Points, in no order, along strands that fork, close into loops and pass close to each other.
Two points are linked if the straight distance between their rows is under 34.5.
z544: [ -7 -18   4  16  -6   1  24  -4   1   5 -16   4 -16   3 -17   0   1 -28
 -10  30   7  26  25 -13]
z688: [ -7  28   4 -11  -7 -17 -12  10   5  -9  11  10  25  -6  -1  11  11  43
  24 -28 -19 -17 -14  17]
z134: [  2  -4  11  -5 -11  -2 -17  28 -15 -14  -5  -6  -3  -6  27  25  -3  29
   6  -4   2   0   5 -17]
z127: [-15  14  -4   0  -4   7   4  -8  11  17   8  17   4  -1 -23 -23  18  -7
   5 -24   6  -8  -8  24]
z841: [ -6   1  -3   0  -4   4 -13   6   1   3   3   6  -7  -4   0 -18  14   6
   4 -17  -4  -1   0   2]
z113: [  2  22   1 -14  -2  -9  -7  -8   5 -10  21   1  31  -2  -2  11   1  19
  20 -26  -9 -27 -27  32]
z586: [ -3  -3   2   4  -2   2  -7  14 -14 -11 -10   7  -9  -6  10   8  -4   6
   6   2  -6   1  11  -8]
z142: [ -1   9 -19   9   5   2  37 -30  18  -4  41  -4  27  20  -4  23  -6 -21
   5  -2  -6  -4 -25  16]
z458: [  3  13 -12   8   7  -9  10 -12   6 -14   9 -18  23   4  10  25 -15  13
  22   3  -5 -12 -14  -5]
z604: [ 16 -26  -1   1  11   4  -4  -4   0  16 -14 -15 -21  10 -14 -25   0 -25
 -36  22  16  10   5   6]
z349: [-20  15  12  -4  -4   5  -7  16   3  -1  -1  29  -2 -16   0  -3  13  20
  16 -24 -17   4   6  -1]
z964: [ 11  -7   6 -14  -6  -9 -25  26 -10  -7   0 -16   1   4  31  13   0  36
   1  -6   4  -7   0 -12]
z419: [  9 -10 -10  10  11   3  13 -11  -9  -4  -8  -6  -9   6  -5 -10 -10 -19
 -10  22  10   0   5  -3]
z593: [-17  32   7  -9 -14 -13  -7  11  12  -1   7  15  22  -6  -5   9  16  42
  22 -30 -18  -9  -7  13]
z737: [ 18 -12 -11  -4  12  11  12 -22 -12  -7   3 -27   0   7  10  -2 -10 -22
  -6  10  22 -11  -3 -10]
z31: [-21   5  16  10  -6  -7  18   8   6 -10 -12  23  -5 -12   4  21 -10   2
   7  26 -16  23  22 -18]
z612: [-21  12  19 -10  -1   1  -3  22  14  14  -7  32 -11 -17 -10 -21  12  12
  -9  -5 -19  23  12  -5]
z28: [  1 -22  13   4 -10  -3   5   9 -11  10 -20  -1 -16   0  -7  11   1 -13
 -21  31   5  18  17 -16]
z166: [  0   8  -2 -16 -11   0 -16   7   5  12  13   1  -4  -1  -2 -26  20  15
   8 -21  -2  -5  -5   4]
z943: [-22  10   8  18   2  -6  19   4   8 -13  -9  29   3  -8   3  21 -15   7
  21  13 -22  20  15  -9]
z374: [ -5 -11  12   6 -11  -4   9   8  -5   1 -19   9 -14  -3  -4  11  -5  -8
 -14  29  -5  20  20 -17]
z306: [ 19 -23   3  -6   9   4 -10   6 -25   0  -9 -20  -8   7  11  -2  -5  -9
 -14  11  23  -5   0  -7]
z633: [-10  15 -12  10  -5  -5  -1  -8   9  -4   7  -1  16  -3  -1  11   2   5
  16 -16  -6  -7  -9   3]
z729: [-12  10  -6  19   3   0  13  -6   4   0  -8  22   1  -5 -11  -2  -8  -7
  13   1 -15  10   4   1]
z77: [  1 -24  -2  13  -1  -3  25  -8  -7   7 -16  -9 -14  10 -16  -3   1 -26
 -17  38  14  20  19 -12]
z307: [ -1  24   1 -15  -3 -14 -12   5   2 -11  16   5  28  -5  -1   7   7  33
  27 -28 -14 -24 -21  25]
z333: [  2  -7  -8  13   5   1   6  -5  -1   0 -14   1 -10  -1 -10 -14  -7 -18
 -10  15  -3   6   7   0]
z272: [-21  33   6 -13 -17  -9  -5   8  13  11  12  18  18  -1 -14  -1  20  34
  19 -33  -6  -7  -3  21]
z444: [ 11  -2  -6  -6   2  -4 -10   6  -6 -10  -1 -26   6   0  21   9  -2  10
   0   0   7 -16  -3 -10]
z973: [ -7   9  -5  11  -4   1  -4   7  -6 -13  -6   4   1  -9   8  16  -5   9
  19  -7  -7   0   6  -9]
z406: [ -4  10 -16  13   8  -4  32 -19  15 -12  29 -10  30  17   0  29 -10  -6
  15  -1  -9  -4 -25   8]
z773: [-13  12  -9  11  -3   7   4 -10   7  10   3  14   5  -4 -15 -13  13 -11
   7 -21  -1  -8  -8  17]
z828: [ 18 -21  -3  -8  13  14 -12  -3  -2   7   2 -17 -18   8  -2 -31   3 -21
 -20   2  17  -3  -8   6]
z925: [ 14 -22   8  -1   5   0 -10  14 -19   6 -16  -4 -14   6   2  -4  -4  -5
 -18  16  13   3   5  -2]
z851: [ -9 -16   6  12  -8   5   8   1   6   9 -17   8 -21  -6 -15  -3   2 -27
 -17  19   2  29  25 -11]
z418: [ 20  -4   3 -24  -5  -9 -33  18  -4   8  10 -20  -3   9  22 -11   0  28
   0  -6   2 -10  -8  -8]
z582: [ -8  -7  21  -6  -9  -3 -13  26  -8  -4 -15  23 -13 -14  11  11  -7  12
  -9  11 -12  14  13 -12]
z513: [-20  24  -6   8 -11  -3   3  -6   7   6   7  11  19  -6 -10   7  11   7
  16 -25  -6  -7 -10  14]
z974: [  3  22 -10  -6  -4  -6  13 -30  10   4  33   2  31   4 -12  15  -4  -8
   1 -15  -7 -19 -22  33]
z819: [ -4 -12   2   9  -5   2   2   2   7  11 -17   4 -17  -5 -15 -12   4 -21
 -23  12  -1  24  21  -3]
z276: [-15  -2  11   9 -11  -7  14   5   4  -4 -16  15 -10  -8  -2  13  -5  -6
  -2  26 -10  23  24 -17]
z178: [  0  -3  -7  -1  -3   3 -13   4   2  -2   3  -7  -3   0   6 -15  11  -2
   1 -12   2  -8  -3   2]
z837: [-23  27   0   0 -15  -5  -2   2  10   8   8  13  19  -3 -12   1  18  17
  17 -31  -6  -8  -7  18]
z85: [ 18 -12 -11   2  19  21   9 -33   9   6   5 -13 -16   6 -13 -24  -2 -41
 -20   5  15  -8  -9  10]
z44: [ 19 -16   4 -18  -3  -3 -34  16  -8  11   7 -19 -10  12  16 -17   2  14
  -1  -5  17   0  -3 -10]
z706: [ 13 -12 -13   5  21  12  25 -35  -6  -7   7 -15   0  12   2  -3 -12 -29
   0  15  21  -6  -7  -5]
z269: [ -2  13 -11   9  -1  -6   1  -5   5 -13   2 -15  16  -1  10  18  -7  11
  19  -5  -3 -10  -6  -6]
z313: [  6  16 -16   1   0   0  23 -35  16   3  35  -4  26  13  -8  19  -7 -15
   4  -6  -6 -12 -25  20]
z835: [ 12 -14 -11  -1  15  14   1 -15   0   2  -1 -12 -14   3  -8 -25  -2 -30
 -18   5  13  -7  -5   7]
z632: [  8   6  -9  -2   3  -6  -3   0  -2 -15   1 -24  11  -2  19  17  -6  15
   7  -1   0 -19  -4  -8]
z270: [-10  21  -1 -18 -15  -2 -10   2  12  15  13   6   4   1 -14 -22  23  20
  14 -29   1  -7  -4  13]
z893: [ 28 -27  12 -18   5   2 -33  16 -15  15  -2 -17 -16  14  10 -17  -1   4
  -6   6  29  -1  -1  -9]
z141: [  4 -10   9  -3  -7   2 -14  25 -20 -11 -10   0  -9  -4  19  16  -5  14
   3   1   4   1   8 -12]
z395: [-11  11  -9  16   1   5   5  -8   1   1  -5  18   3  -6 -12  -7   1  -9
  10 -10  -8   0  -2   9]
z293: [ 15  -8  -9  -6   6   5  -1  -7  -9  -5   2 -30   4   3  18   2  -5  -7
  -6   4  15 -14  -2 -11]
z952: [ 17  -4   3 -19   0  -9 -27  21  -9  -3   5 -23   3   6  28   2  -2  33
  -1  -4   2 -14  -6  -8]
z836: [-24  10  20  -4  -3  -2  -4  20  11   4 -10  32 -10 -23  -1  -6   6   7
 -11   0 -19  24  16  -9]
z639: [ 18 -14 -13   7  23  18  26 -46   6   1  14 -12  -6  18  -5  -8 -10 -38
  -6   9  17  -6 -10   1]
z155: [  3 -12  22  -6  -7  -1 -13  27 -18  -6 -17  13 -12  -7  13  18  -9  15
  -7  14  -1   8   8 -12]
z353: [-15   3  18  -3  -6  -5  -4  21   4   0 -14  25 -10 -19   5   4  -1   6
 -11   8 -16  18  18 -10]
z143: [  4 -15  -9  15   9  -2  28 -18  -4  -3 -11  -5  -8  11 -10  -8  -9 -22
 -12  34  10  11  12  -5]
z10: [  4  22  -3  -9  -1  -6  -1 -18   7  -4  24   0  30  -1  -5  13  -3   6
   9 -20  -8 -24 -26  31]
z111: [-19  14   5   2  -9   1  -9  14   3  -8  -1  15   4 -16   7  10  10  22
  19 -24 -17   1   4  -4]
z710: [ 22 -24  -3  -7  16   9  -2  -8 -19   3  -5 -22 -11   5   3 -10  -7 -22
 -21  16  24  -6  -2  -3]
z343: [  7  -4  -6  -7  -1   0 -15   6  -1  -5   3 -17  -2   4  12  -8   6   4
  -4  -9   7 -10  -4  -6]
z376: [-14  14   2   8  -7  -1  -7  12   0 -15  -3   8   4 -16  10  22   2  22
  21 -17 -15   2   6 -10]
z506: [  0  -8  -4   9   1   3   0  -1   6   8 -15   6 -14  -1 -13 -21   1 -16
 -19   7  -5  13  14   4]
z267: [  9 -20   7   4  -1  -4  -1   8 -13   7 -21  -2 -15   4  -5   0  -4  -8
 -23  23   8   9  12  -6]
z392: [-21  20  18 -13  -1   7  -1  19   8   9  -2  37  -8 -16 -11 -19  15  16
   6 -19 -20  11   7   1]
z94: [ 23 -28   1  -2  15   4  -2  -5 -15  11 -14 -20 -16   8  -8 -15  -4 -24
 -33  26  24   2   0   4]
z912: [-18  10   1  20   1  -5  18  -4   8  -1 -11  25   0  -5  -8   6 -10  -5
  10  11 -19  19  16  -6]
z230: [ 19 -13 -12   1  18  21  12 -40   6   4   9 -16 -10  11  -6 -12  -4 -41
 -13   2  17 -12  -9   1]
z38: [ 25 -30   5 -14  12  11 -22   7 -11  12   1 -21 -16  14   4 -26  -2 -11
 -16   7  26  -2  -6   0]
z498: [  1  12 -11   9  10  -9  24 -14  10 -17  21 -14  33  11   5  30 -16  11
  21   1 -12  -9 -25   2]

A piece is all that can be reached along the links. How many separate loops has the piece of each point below (a circle has one, a figure eight two, a Y none), and how many tips (points with one link)?
z38 => loops 2, tips 1
z925 => loops 0, tips 2
z143 => loops 1, tips 0

A fork is a point with three links, a tip a point with one. Leave the first point through the second and follow the links. Name the first fork or tip that comes.
z837 / z272 => z269
z38 / z828 => z444
z44 / z418 => z141
z395 / z729 => z604
z31 / z943 => z127
z343 / z178 => z270
